Points, in no order, along strands that fork, close into loops and pass close to each other.
In the rows, 128 means zero.
Points whose rows are less than 160 apart are linked; no others are. Some points are linked to none.
K21: [122 111  86 127 116 162 125  91 169  79  74 146  83 145 117 159  67 146
 115 116 111 105  99 124 166 106 209 154 112 101 158 150 124 151 163 136
 133 101 133 111 150 216 157  97 106 143 125 124 100  98]
K271: [ 93 117  80 180 118  96 157 120 120 127 102  86  74 143 105 112 137  61
 194 122 111 127  98 115 121 145  78 135 130 113  77 150 216 165 104 115
  89 110 140 129 105 136 150 123 166  84  75 137 139 134]
K960: [108 149  90 108 166 177 153 169 128 101 104 111 134  67 119 141 138  66
 122 152 124 175 129 112 101 119 210 184 143 162 152 198 102 136 171 103
 145 105  88 115 153 148 168 122  88 132 181 125  98  94]
K472: [151 157 147 153 109 114 119 132 118 171 156  95 149 161 105 120 146 143
 151 153 142 101 141 145 130 119  66 103 167 110 111 104 174 123  91 169
 120 132 168 140 107  99  81 108 191  92 134 119 149 171]
K325: [106  97 166  99  91 156  82 119 147 130 143 149 130 143 138 130 141 232
  87 121 117 156 162 160 158 172  92 123 126 201 156 126 105 105 150 134
 127 167 120 118 145 106 123 108 100 162 177 113 129 123]
K482: [ 75 164 159 175  74 149  89 135 139 150  56 138 111  69 152 116 101 163
 123  93 124 127 118 141 124 199  88  83 172 121  94 143 155  97  74 153
  99 120 149 156 120  84 155  97 101 163 181 168 173 172]
K273: [172 142 121  80 212 109 156 145  99 110 157 152 158 144 136 145 122  86
 113 136 137 134 141 102 110  86 170 148  48 118 157  81  88 146 160 106
 159  85  94 134  83 151  79 199 143 129  61 122 123 127]
K757: [168 111 147  73 198  66 144 141 107 146 159 172 156 103 186 120 123 140
 132 105 160 147 108  96 128  79 187  91  87 133 128 108  95  97 149  93
 125 167  64 122 115  69 148 191  77 175 114 150 121  88]
K926: [149  96  87 168  79 116 104 125 183 107 126  66 134 181  95 146 155 111
 179 141 126 109 171 130 128 134  78 114 145 153 114 134 203 157 123 172
 101 162 147 104 122 149 103  93 199 101 142  55 147 130]
K870: [175 124 135  97 203  86 145 131  98 139 176 117 148 134 130 146 180  88
 146 145 164 122 141 133 101 114 105 133  93 123 117 123 160 121 111 110
 132 139  98 161  88  99 109 176 161  95  83 124 117 106]
K77: [134 107 181 121 122  99 118 122  99 138 190 168 144 161 162 102 124 195
  91 130 140  95 147 125 144 122  76 105 106 129 153  76 110 124 136 108
 142 122 144 116 115 144  87 142 162 145  70 146 156 165]
K353: [123 113  98 145 132 120 136 113 127  97 114 104 100 150 106 149 149  75
 153 137 123 122 126 126 126 127 110 148 104 128 114 139 164 161 130 114
 117 120 134 129 122 169 132 133 163  94  93 110 124 119]
K879: [ 83 114 135 149  99 100  95  85 141 113 119 145  76 158 124 115 131 160
 148 104  88 113 155 122 103 191  12  83 110 141 135 127 219 140 101 139
 103 136 117 124  89 160 137 105 164  87  51 126 162 145]
K315: [173 114 178  76 175  94 144 132  91 146 178 199 160 109 168  97 113 185
 103 123 163 136 128  95 147  76 177  91 112 114 140  83  41 103 151 113
 147 148  99 110 104  74 113 175  93 166 106 158 120 122]
K575: [105 134 108 123 113 200 124 129 148 102 126 111 130 124  92 157 128 125
  88 154 100 157 168 143 118 133 154 171 134 175 168 154  82 147 172 164
 144 103 127  85 153 198 126 103 144 127 165  89  91 137]
K400: [131 153 132 190  80  99 122 133 141 129  57 115 137  93 169 139  93 119
 149  99 152  76 112 119 141 142 117  79 181  74 100 126 145 131  63 153
 116 127 165 148 124 121 137  95 125 150 168 134 164 159]
K40: [115  83  86 125 154  90 121 134 128  82  95 163 130 128 185 148 107 120
 147 109 129 108 112  94 151 113 171 142  67 144 153 123 152 148 162  27
 112 124  94 101 144 185 160 154 103 175  75 134 131  85]
K378: [ 95 131 152 123 123 146 108 111 112 110 142 154 102 156 110 147 151 149
  96 137 105 145 174 152  98 169  58 135  98 131 164 115 113 135 130 140
 134 103 139 122 107 194 105 128 145  81  70 132 123 148]
K842: [ 90 108 132 119 136 142 112 102 123 104 129 162  80 150 135 153 129 159
  96 119  98 152 139 151 126 156  97 141  71 164 161 138 138 128 158 107
 107 118 107 130 133 186 149 138 120 120  70 135 118 116]
K348: [ 94 149 125 145 106 180  95 105 149 125 101 112  72 105  76 157 143 142
 122 119 111 153 142 169 120 193 109 129 171 133 104 173 131  92 102 186
 128 150 138 172 127 105 146 103  93  81 207 136 110 106]
K914: [ 95 119 122 168 105 122 145 163 117  97  78 119 156  89 177 128 134 103
 122 115 140 107 165 106 105 160  91 119 142 132 144 106 100 149 108  94
 127  97 148  74 138 185 114 102 154 146 105 127 142 177]
K134: [181 117 129  98 180  93  96 138 131 132 153 139 149 153 130 163 168 114
 143 144 146 136 162 142 104 124 117 128  98 146 142 135 158 113 117 119
 121 158  91 170 111 106 126 158 123 111 131  94  97  84]
K436: [138 135 124 112  92 181 154 113 145 164 161 108 139 153  78  98  92 130
 117 146 111 161  81 151 143  81 190 159 142 147 123 125 111 146 163 164
 139 110 146 120 163 106 118 122 136 156 162 115 122 128]
K854: [ 73 163 138 177  72 136 109 129 141 176  85 118  94 107 117 108 101 157
 161 105 119 123 106 142 117 187  65  78 173 133  89 134 195 123  68 174
  72 117 158 153  95  76 149 101 139 131 138 151 172 177]
K175: [102 138 161  83 173 151 101 130 112 135 147 153 117  92 122 148 166 156
  90 128 125 179 131 151 116 167 132 145 111 157 130 167 105  74 134 115
 127 154  82 164 127  82 167 165  61 113 160 153  83  85]
K54: [159 107  85 120 135 108  96 104 163 114 128 139  99 199 113 165  83 127
 161 121 104 138 100 133 158 102 162 141  66 131 139 122 192 150 172 108
 102 120 122 143 144 171 152 144 135 137  85  96 110  74]
K383: [113 113 138  99 116 171  98 129 139 170 186 118 123 166  69 127 148 171
 116 164 108 195 156 177 127 148  98 156 109 207 143 140 143 124 157 133
 107 134 123 135 145  90 123 146 148 107 146  97 119 118]
K825: [ 43 129 140 164  90 154 118 154 104 128  76 138 127  66 168 113 142 144
 111 107 121 147 177 122  97 201  69 112 146 166 133 128 100 121 103  89
 114 106 140  81 148 149 131  85 122 144 116 155 156 180]
K419: [130  80 130 118  88 157  66 102 176  92 121 136 121 157 125 159 133 208
  96 123 102 126 187 149 138 166 100 114 112 183 176 131 120 117 143 165
 125 168 129 110 142 172 120  99 123 142 164  85 125 119]
K907: [123 121 149 135  96 120 128 142 112 157 177 122 163 157 124  87 141 148
 116 146 116 106 141 127 125 124  79 137 134 157 134  78 120 140 132 110
 126 113 168  91 139 129  85 132 189 128  99 115 157 193]
K594: [166 168 143 109 177 131 182 133  97 132 167 104 157  83 103 114 126  92
 122 138 164 135 104 105 107  76 170 137 163  66 110 119  72 120  95 147
 173 111 140 149 112  89  93 141 120 102 143 156 123 146]
K897: [ 71 130 116 144 123 174 113 149 131  91  59 134 105  57 165 145 151 131
 108 113 128 129 156 129 112 188 137 139 171 139 135 185  98 108 121 109
 131 136 115 114 158 172 170  86  60 136 181 152 117 117]
K335: [108 142 159  77 173 146 105 158  88 121 149 157 138 111 123 150 203 125
  88 157 138 159 187 159  89 178  86 152 121 151 147 148  86  92 120 121
 140 136  96 156  95 114 130 155 101  89 144 137  89 112]
K202: [123 122 152 106 103 131 120 127 129 212 197 115 112 183  92  90 135 186
 136 134 134 142  85 173 148 116 114 118 131 149  93 127 181 102 138 163
 108 162 136 143 143  42 135 129 143 141 139 134 132 120]
K696: [173 146 125 171 104  82 135 158 128 149 117  81 182 126 150 117 162 100
 165 138 163  88 145 125 131 121  91  94 176 114 108 112 156 138  81 147
 133 146 145 128 123  88  91 101 180 123 159 103 155 158]
K195: [161 122  84 128 173 123 114 124 145  81 103 113 113 133 113 182 153  71
 161 128 128 122 131 125 132 123 159 152 112  96 118 155 162 126 111 113
 125 139 111 158 125 151 154 133 116  92 136  98 104  73]
K790: [166 129 144 106 139 128 172 120 137  96 113 143 158  63 151 104 110 118
 119 123 138 133 115  90 125  82 218 120 175 106 140 151  53 135 145 146
 165 141  96 125 154 100 153 111  64 171 186 140 121  98]
K41: [ 83 152 137 138  84 188 101 115 150 136 116 103  94 129  73 141 125 180
 110 141 100 153 153 171 129 184  78 123 160 155 131 143 122 106 115 188
 128 139 166 135 125 116 118  97 127  94 187 130 134 148]
K256: [ 72 117 105 174 142  97 160 173  94 131  86 116 116  63 161  99 151  48
 159 115 134 120 122  96  88 181  94 128 150 131  92 155 151 143  95  56
  96 114 137 101 125 126 167 143 140 120  90 154 148 149]
K191: [115 127 105 122 120 166 130 100 144 112  97 135  81 114 113 149  97 130
 106 120 113 132  91 143 144 121 181 156 141 111 125 155 114 126 146 144
 130 123 124 142 152 162 173 110  80 124 150 142  97 105]
K121: [111  76 113 140 128  75 118 121 122  88 114 151 131 139 201 130 142 131
 136  98 140  78 136 102 139 144  95 118  88 144 131 113 160 138 135  56
 105 145 110 109 133 175 144 130 136 164  69 133 150 115]
K413: [115 158 141 145 116 159 159 176  99 201 195 128 183 101 125  49 123 123
 144 159 102 133 128 126  96 125 105 162 177 144 104  87  90 115 114  94
 142  88 176  94 171  60  91 120 163 115 160 138 175 206]
K420: [ 58 135 130 164  73 129 106 103 144 135  84 128  77 132 122 109 109 167
 142  98 105 115 129 132 117 196  45  82 130 150 117 125 201 123  94 146
  77 126 143 125  96 125 148  98 142 114  98 138 170 161]
K313: [102  81  78 182  72 127 168 140 146 121  88  97 115 142 122  92  82  88
 162 110 117  90  64 115 153 109 152 155 128 113 110 137 168 186 154  91
  98 102 161  81 146 167 144 110 174 148  97 116 166 150]
K493: [149  85 111 116 104  90 131 147 149 143 118 141 155 133 176  99 122 148
 161 111 150 119 100 114 155 104 189 101 157 139 108 150 139 129 160 112
 114 179 106 102 172  83 183 115  80 200 186 116 142  77]
K970: [185  82 101 144 122  42 154 136 123 103 119 124 171 183 171 127 116 116
 161 105 152  63 103  97 184  58 160  96  95  75 106  81 147 170 137 124
 132 171 111 103 133 116 126 123 155 163 107 100 143 112]
K682: [167 117 168 107 140 110 141 125 122  91 109 161 189  67 197 100 142 135
 103 120 155 102 159  88 131 102 164  98 176 102 152 118  29 118 113 144
 166 145 105 119 125 111 121 100  75 169 170 140 117 129]
K194: [142 117 126 122 108 137 135  84 154 181 165 118  74 194  71 118  99 172
 139 118 129 138  55 172 158 107 139 121 106 109  85 125 197 117 137 175
  98 145 148 171 133  92 143 124 131 133 119 141 129 105]
K662: [145 105 156  93 159  97 104 121 103 119 147 162 138 142 167 146 163 146
 103 130 143 115 157 132 118 135 102 118 100 142 153 110 117 112 123 107
 139 153 105 152 113 138 130 155 118 138 101 128 116 111]
K33: [155 117  78 117 133 125 122 139 168 142 119 123 139 180 113 148  77  91
 161 120 119 164  87 117 164  76 209 147  71 160 135 133 168 155 187  99
 108 121 111 118 152 138 140 162 137 160 122  93 100  71]
K234: [138 127  68 113 147 163 134 158 159 127 118 100 124 115  92 147 135  61
 164 150 130 173 101 125 127 105 211 178 129 165 122 191 162 137 173  97
 120 121  92 132 156 116 168 146 100 131 186 110 113  71]
K411: [115 147 131 181  93  96 126 110 129 104  84 119 102 136 139 150 102 110
 145 113 123  88 128 137 129 146  70  80 134  81 122 103 159 147  85 153
 124 106 172 142  99 181 111  97 160 100  86 131 158 166]
K65: [145 123 163 108 143 113 127 123 105  99 122 158 157  94 184 132 152 150
  91 121 152 106 156 113 122 135 129 116 132 129 157 117  64 104 104 123
 155 140 117 123 117 140 120 133  89 144 132 144 114 131]
K31: [156 122 165 105 138 110 130 137 109 103 158 161 170 156 164 123 153 153
  79 147 137  87 174 116 115 119  92 123 121 118 167  68  65 134 132 118
 164  99 144 107 108 181  64 149 158 128  69 133 132 175]
K688: [179 121 194  88 132 119 130 102 118 117 157 194 174 114 158  98 115 188
  93 132 154 132 146 101 162  67 178  87 154 106 155  96  22 107 141 151
 157 148 105 108 110  97 105 129  81 167 147 149 111 122]
K477: [150 125 156  72 159 141 116 131 115  91 114 178 161 102 167 154 150 161
  67 136 142 134 185 133 122 122 147 130 113 136 188 117  20 120 139 142
 168 121  91 122 109 168 110 122  85 140 123 143  75 125]
K562: [123 151 137 104 108 202 126 104 136 154 177 126 124 166  45 124  98 176
  86 163  99 176 122 171 147  96 160 172 128 150 136 126  92 135 171 172
 155  93 158 137 144 121  94 126 135 114 150 121 104 145]
K279: [124 158 106  94 157 185 141 150 143 108 105 131 146  85 118 131  91 100
 100 152 102 175 130 108 117  92 239 175 126 165 180 170  69 154 197 131
 161  94  78 102 152 143 149 110  86 161 170 116  84 102]
K339: [171 142 147  78 171 146 107 124 118  90 129 157 139 140 119 182 133 138
  76 151 130 129 174 143 116 113 147 150  99 103 183 118  60 129 141 165
 170 107 112 154 104 188  86 134 113  99 116 116  74 122]
K23: [120 166 193 127 141 120 116 147  80 172 180 156 134 134 149 102 133 167
 115 155 143  99 154 126 123 133  49 121 152  91 122  87 121  84  87 112
 138 108 169 132  80  91  79 150 171  95  99 168 147 177]
K439: [145 127 121 170 107  81 135 105 139  89  68 128 122 112 179 143  99 117
 147  86 141  57  85 103 164 115 137  97 144  46 107 116 135 128  82 130
 135 142 150 138 124 159 146 107 112 149 123 147 140 127]
K774: [ 93 148  94 120 145 177 121 133 131  73  74 140  88  86 131 179 133 126
  99 133 120 131 144 134 123 160 171 156 139 112 145 174  88 119 138 134
 147 121 114 114 145 203 164  82  70 121 164 139  74 108]
K159: [137 109 117 122  91 165 173 129 153 147 127 124 144 124 128  75  82 131
 120 136 116 151  88 116 139  82 225 158 161 160 139 157  96 168 187 142
 140 124 122 107 187 104 162 105 107 197 184 121 136 101]
K553: [ 73 151 168 135 128 124 102 130  86 142 140 144  90 138 110 129 160 139
 128 139 108 150 184 149  92 198  16 120 131 116 140 119 139 118  86 144
 128 108 137 134  82 149 106 133 160  60  75 150 131 158]
K991: [132 138  91 113 136 196 108 124 177 110 100 134 125 121 103 168 100 137
 105 152 102 168 147 140 135 115 201 171 126 184 172 167 101 144 193 144
 142 112  96 106 160 175 150 109  98 147 180  92  76  88]
K543: [108 116  87 157  94 160  98 113 173 108  73  98  69 125 102 156 127 125
 149 121 116 113 140 141 132 169 121 125 167 133 114 172 163 120 108 159
 117 147 154 128 131 158 154 100 118 106 182 104 133 109]
K333: [147 134 153 135 135  94  84  88 140 142 135 131  99 158 125 138 160 156
 162 115 130  85 132 141 131 164  65  90 132  92 109 139 203  96  76 163
 118 169 122 173  99 109 127 116 137  94 129 130 122 114]
K929: [ 89  89 140 132 121  89 105  94 122 140 132 154  90 145 174 107 129 175
 126 102 127  89 113 125 136 161  75  95  89 155 136 111 195 113 126  98
  98 166 112 126 134 131 151 126 135 152  74 144 151 123]
K350: [143 125  89 145 122 126 172 139 136 156 136  77 141 127 103 107 149  66
 179 133 154 136  85 138 135  95 163 141 162 134  72 163 173 136 130 128
 126 147 124 140 159  71 149 118 134 139 167 111 142  99]
K724: [115 130 136 141  55 170  91 101 164 130 142 104  94 175  78 132 105 198
 109 136 103 119 158 166 134 160  70 101 137 160 146 111 138 122 120 195
 119 138 173 110 126 135  88  95 154 102 160 101 152 171]
K151: [145 141 127  93 192 117 132 153  91 108 129 127 149  91 143 157 209  63
 118 144 161 126 176 130  78 149 103 135 134 105 133 145  96  96  78 129
 142 132 111 161  87 126 123 154 110  81 137 134 103 111]
K363: [131  86 101 167  97  82 163 128 130 122 121 104 137 171 146 104  99 109
 154 107 128  73  78 116 166  82 141 126  99 109  99 100 171 174 147 107
 107 140 148  98 144 138 126 121 180 165  91 104 157 134]
K828: [ 81 146 150 146  99 174 131 157 126 123  84 128 138  44 159 107 138 145
  98 123 122 142 140 128 115 181 136 135 190 148 121 168  84 103 119 117
 144 135 127 126 167 103 161  93  58 164 201 167 132 134]
K539: [ 87 171 159 141 115 164 135 149 106 179 132 116 108  60 105  83 126 146
 108 112 115 157  74 144 114 181 118 126 176  98  79 161 112  81 107 120
 122 132 133 169 146  32 163 142  85 125 183 200 139 145]
K529: [102 139 119 150 161 105 150 154  85 114 106 110 125  88 145 134 176  49
 144 125 145 119 141 112  88 162  89 130 147 116 104 135 120 119  87 103
 125 123 126 138 106 135 143 137 138  92 103 144 116 142]
K821: [131 150 162 129 144 101 117 136  87 139 158 140 138 138 133 115 183 119
 127 159 149 107 180 135  92 160  35 120 135 103 133 105 141 109  87 130
 142 108 142 148  72 126  86 150 180  72  77 144 135 155]
K816: [127  95 113 147  59 138 105 110 173 128 152  94 123 197  89 123 123 156
 130 135 109 114 150 143 129 137  77 110 135 171 133 120 176 156 141 172
  99 145 160 103 138 150  98 105 186 124 125  72 157 162]
K490: [195 160  79  98 204 113 147 139 161 115 120 112 139 134 104 169  91  46
 175 111 119 181  98  79 151  55 232 152  61 105 136 128 132 133 152 104
 141 108  78 142 116 119 107 170  98 132 117 112  99  63]
K538: [169 143 133  70 208 105 119 131 130 153 154 157 123 129 133 154 109 127
 129 120 129 178 109 108 123  95 180 119  59 140 145 119 115  97 164  92
 127 147  75 152 113  90 129 202  77 137 103 149  89  84]
K176: [126 124 109 158 138 122 190 167 102 150 143  82 162  86 137  86 147  58
 159 131 137 122  99 101 105 114 148 149 158 143  97 135 126 146 129  98
 133 117 136 114 159  86 134 129 150 141 145 118 154 146]
K468: [163 127 109 100 196  87 175 169  91 119 153 109 166 124 147 132 163  55
 143 136 155 124 132  97 111  92 153 152  78 138 127 104 120 143 137  93
 137 118  88 123  98 107 104 190 158 132  92 107 138 124]
K510: [126 100 121 105 118 139 114 131 148 152 159 120 136 161 115 125 137 144
 121 141 122 173 129 149 125 126 141 139 108 204 139 137 157 138 173 117
 102 149 108 116 157 107 147 146 134 150 140  95 118 109]
K351: [131  90 120 112 126  94 111 129 145 130 128 138 133 146 164 125 143 137
 139 116 143 116 116 126 144 133 144 117 124 160 123 136 174 124 139 107
 104 176 105 116 155 109 167 128 120 170 146 112 127  85]
K242: [ 78 127 142 119 137 122 110 111 113 161 142 132  86 122 109 113 171 135
 138 134 117 147 127 141 108 186  65 129 118 162 108 158 187 106 107 116
  98 153 108 154 112  84 163 149 128  94 114 145 114 112]
K407: [138 103 116 130  88 170 110 127 163  88 146 113 177 168 108 146 137 142
  83 145 105 143 186 127 120 120 126 158 120 180 177 114  85 161 171 153
 134 109 135  73 146 208 100 116 177 143 129  67 120 170]
K627: [155  99 123 131  92 132 105 120 163 116 171 103 167 206  89 138 145 134
 118 151 113 131 171 129 124 113  94 142 114 157 151 105 133 171 161 156
 122 121 149  94 137 178  88 127 204 127 112  57 152 171]
K503: [203 136 140  77 176 122 118 135 127 109 156 144 170 175 107 165 124 117
  99 151 136 138 164 121 113  71 160 140  72 112 165  90  83 150 155 151
 163  92 114 147  96 172  60 168 144 111  87  95 109 121]
K837: [108 159 153 123  99 171 141 138 104 161 198 133 150 141 101  81 108 163
 102 163 108 128 132 137 133 103 109 159 161 135 131  82  76 121 131 124
 153  85 184 103 143 109  76 124 158 111 137 141 145 195]
K937: [132 156 160 171  81 111  91 124 122 135 113 120 141 142 136 146 117 159
 128 132 133  95 173 139 130 157  47  77 152 106 142  89 146 129  73 171
 131 116 175 130  91 143  77 102 175 111 118 121 166 192]
K20: [124 142 124 138 138 153 197 172  96 174 181 104 192  71 128  55 122  73
 142 150 107 136 114  99  84 109 161 176 165 148 115 110  71 145 140  91
 158  93 144  85 183  66 113 129 156 153 152 118 177 179]
K173: [168 173 153 117 150 148 148 112 118 115 146 107 139 125  91 149 118 108
 107 149 153 116 134 133 123  90 143 137 155  43 124 117  79 125  91 187
 178  99 166 165  95 152  67 118 131  76 129 146 100 149]
K263: [208 159 108  79 191  90 122 132 167 155 132 149 133 160 115 155  83  92
 169 107 123 196 102  88 152  61 227  96  68 114 143 116 127 103 170 118
 129 145  81 136 127  84 115 181  72 136 124 119  86  57]
K636: [ 75  80  72 190  94 117 154 179 131 125  67 107 103  90 144  87 127  67
 181 115 128 113  91 103 124 153 130 149 146 129 105 165 174 174 130  57
  87 112 148  80 140 150 164 119 151 130 103 131 163 139]
K795: [115 136 161 123 124 144 140  98 107 151 154 145 108 133 113 114 102 160
  98 126 123 120  94 143 138 123 122 132 133 108 114 112 106 109 129 134
 133 124 151 144 129 117 121 141 123 124 111 155 126 145]
K275: [105 138 130 102 177 134 133 127 113 169 161 116 100 101 103 121 170 111
 129 134 125 172  93 145 105 148 132 145 118 146  98 166 162  91 126  99
 104 157  95 170 134  56 183 175  96 114 144 156 111  89]
K292: [122 121  83 152  97 131 136  95 157  62  78 115  96 157 118 162  87 102
 129 113 116  85 114 115 152 100 156 151 112  81 136 130 138 179 136 139
 141 100 159 110 131 240 123  99 149 108  99 112 128 122]
K549: [159 149 164 127 142 124 148 120  97 121 154 137 146 143 121 125 114 128
  94 146 149  89 138 116 133  88 122 135 141  77 138  85  73 140 113 145
 174  90 169 131  97 162  70 136 158 105  92 138 122 174]
K232: [143 159 131 150 156 117 189 149  95 159 141  95 150  61 127  91 131  80
 152 127 153 118  82 104 105 108 148 123 170  85  85 129 110 119  93 120
 147 131 140 144 137  62 124 136 118 131 140 156 148 152]
K415: [143  79 124 110  83 126 150 146 161 130  99 151 158 101 175  77  99 151
 141 119 134 144 116  99 148  95 221 127 175 154 143 156  96 152 192 110
 129 151 104  88 186 109 185  94  66 220 190 134 148  79]
K653: [147 146 138  90 140 175 116 129 132 192 204 124 144 176  50 129 115 152
 116 168 117 209 118 166 140  89 153 164  89 181 139 125 134 120 178 137
 136 106 128 143 138  80 106 168 144 124 138 106 104 116]
K99: [133  99  93 139 104 163  82 104 180  84 102 113  82 157  96 182 124 152
 128 129 104 128 167 157 131 158 126 138 120 154 152 158 149 129 144 168
 112 145 141 126 144 195 133  99 130 105 165  73 114 100]
K699: [161 115 135 110 149 105 127  81 132 125 150 157 112 183 119 152  71 148
 122 120 117 127  86 130 157  79 166 123  55 112 144  98 132 148 165 131
 139 113 124 151 127 169 117 164 128 131  62 132 114 105]
K604: [ 47 189 147 157  97 168 111 170  99 140  84 144 134  55 138 138 139 134
 108 124 113 165 181 161  96 214  79 118 177 135 129 127  79 112  85 134
 124  96 142 110 127 114 132  92 114 111 164 158 144 177]
K917: [164 117  97 168 109  79 123 136 143 112 108  75 150 158 130 137 178  79
 186 138 141  87 153 124 129 122  73 115 141 113  97 129 197 151  89 142
 114 160 133 125 114 118 110 107 192  96 142  81 139 127]
K687: [ 84 188 165 144 123 149 111 147  93 149 112 135 128  58 129 113 142 135
 106 128 126 142 134 148 107 190  79 119 182 107 104 145 101  80  79 130
 132 118 142 149 115  81 137 123 101 104 163 182 129 164]
K171: [161 125  91 102 180 109 146 143 128  88 112 107 145 102 135 160 138  53
 156 127 141 133 110  98 138  79 199 152 104 106 123 145 126 139 123 110
 141 130  85 144 125 127 143 154 103 117 140 111 114  77]
K830: [ 75 122 165 104  70 167  99 126 134 147 184 142 141 164 126 100 143 241
  82 141  91 152 158 168 152 166  69 135 137 197 151 104  90 105 141 124
 121 139 141  97 141  87  93 114 134 138 164 123 153 159]
K358: [115 159 170 170  95 108 106 137 119 157  94 135 153  79 174 108 103 166
 127 101 137 101 124 132 132 156  85  78 170 114 112 100 125 108  70 138
 122 120 163 134 120  87 122  99 127 162 145 144 171 187]
K359: [118 113 127 138 136  77  99  76 139 129 136 147  82 175 132 127 149 144
 162 108 108  83 120 123 127 172  54  99 104 116 116 126 238 124 112 130
  88 161 103 153 107 137 155 112 156  97  61 123 140 101]
K298: [135 132  90 164 101 124 161 125 139  86  72  95 118 108 131 136 100  78
 143 115 134  89  89 109 161 103 178 141 146  71 112 143 125 158 112 133
 138 120 151 126 139 171 141 101 136 125 140 119 125 125]
K322: [156 112  72 120 126 139 146 145 163 150 133  88 131 166  93 126 110  90
 172 135 131 159  80 136 156  72 205 147 117 142 104 156 180 151 166 118
 114 135 117 131 161 100 163 132 128 159 164  97 125  80]
K637: [165 143 193 116 159  84 126 136  76 169 195 144 155 149 154  92 136 177
 126 131 175  82 122 108 138  94 101  98 144  76 114  98 120  84 104 124
 149 145 145 134  88  70  90 160 160 132 103 157 134 159]
K192: [145 104 136 103 151 114  97  86 133  95 126 188 106 169 155 167  90 171
  93 111 111 128 129 130 147 109 147 124  52 134 176 102 119 129 170 106
 132 116  97 137 129 201 127 147 102 153  62 129 107 106]
K63: [146 139 116 145 129 138 159  77 137 154 139  96  79 159  61 131 104 111
 151 121 134 129  58 158 148  95 137 137 124  70  77 137 170 123 109 162
 120 128 163 176 125 123 131 123 135 100 111 153 121 117]
K523: [ 96 150 133 125 130 175 147 113 122 161 134 112  82  98  77 111 130 134
 116 124 119 169  67 165 123 148 136 141 152 109  94 163 130  89 124 143
 114 136 133 182 137  75 168 140  85 110 163 180 112 106]
K845: [218 107 114 104 159  41 144 148 120 113 147 132 192 188 152 140 136 107
 155 125 157  96 130  95 160  46 176  90  75 103 118  75 125 165 150 140
 148 158 101 111 110 106  99 151 155 153 104  87 129 108]
K747: [144 105 109 104 188  89 152 138 115  96 113 176 141  93 196 123 102 111
 131 100 146 121 101  81 142  94 207 123  81 134 145 113  98 132 153  61
 123 139  76 111 129 131 157 174  78 182  97 144 117  92]
K522: [103 180 139 177 112 132 128 110 116 128  91 118  89 109 102 153  94 111
 135 118 130 115 109 150 123 151  92  96 153  60  95 123 141 128  66 171
 123  97 181 166  99 150 117 111 135  76 110 158 139 160]
K628: [126 165 123 157 130 129 146  84 121 131 106 112  74 115 104 146  98 106
 135 103 138 105  59 136 133 121 137 116 141  30  86 136 145 116  84 157
 128 121 163 177 119 140 137 128 111  96 115 180 117 127]
K572: [120 123 157 119 126 149 164 137 115 135 123 135 151  58 165  85 128 144
  94 118 124 144 114 115 121 132 165 132 168 135 139 150  59 112 145 116
 153 134 111 126 170  85 160 113  62 178 182 166 135 124]
K508: [ 79  74 113 156 121 106 129 148 118  73  91 139 133 107 200 132 157 107
 125 102 142  96 171  95 113 158 100 135  95 142 152 122 118 150 132  49
 110 110 122  71 136 221 137 114 145 156  66 135 146 149]
K180: [101 150 122 157 126 113 144 112 117 174 136  90  88 133  82 111 151  95
 177 138 123 144 110 138 110 148  71 128 151 134  73 137 204 131 100 135
  93 129 142 151 105  87 137 130 158  76 102 141 130 134]

A piece is two or more points that can be reached from each other along the links. Count, over all rows, the pieces, the separate loops (a circle has one, a figure eight two, a Y none), the forks (points with three links) and the tips (points with one).
pieces -> 3
loops -> 5
forks -> 9
tips -> 5

How many points has the smallest loop of links through each point below? Write none if it is on no loop.
K159 -> 9
K837 -> 11
K263 -> 21
K774 -> 25
K339 -> 9
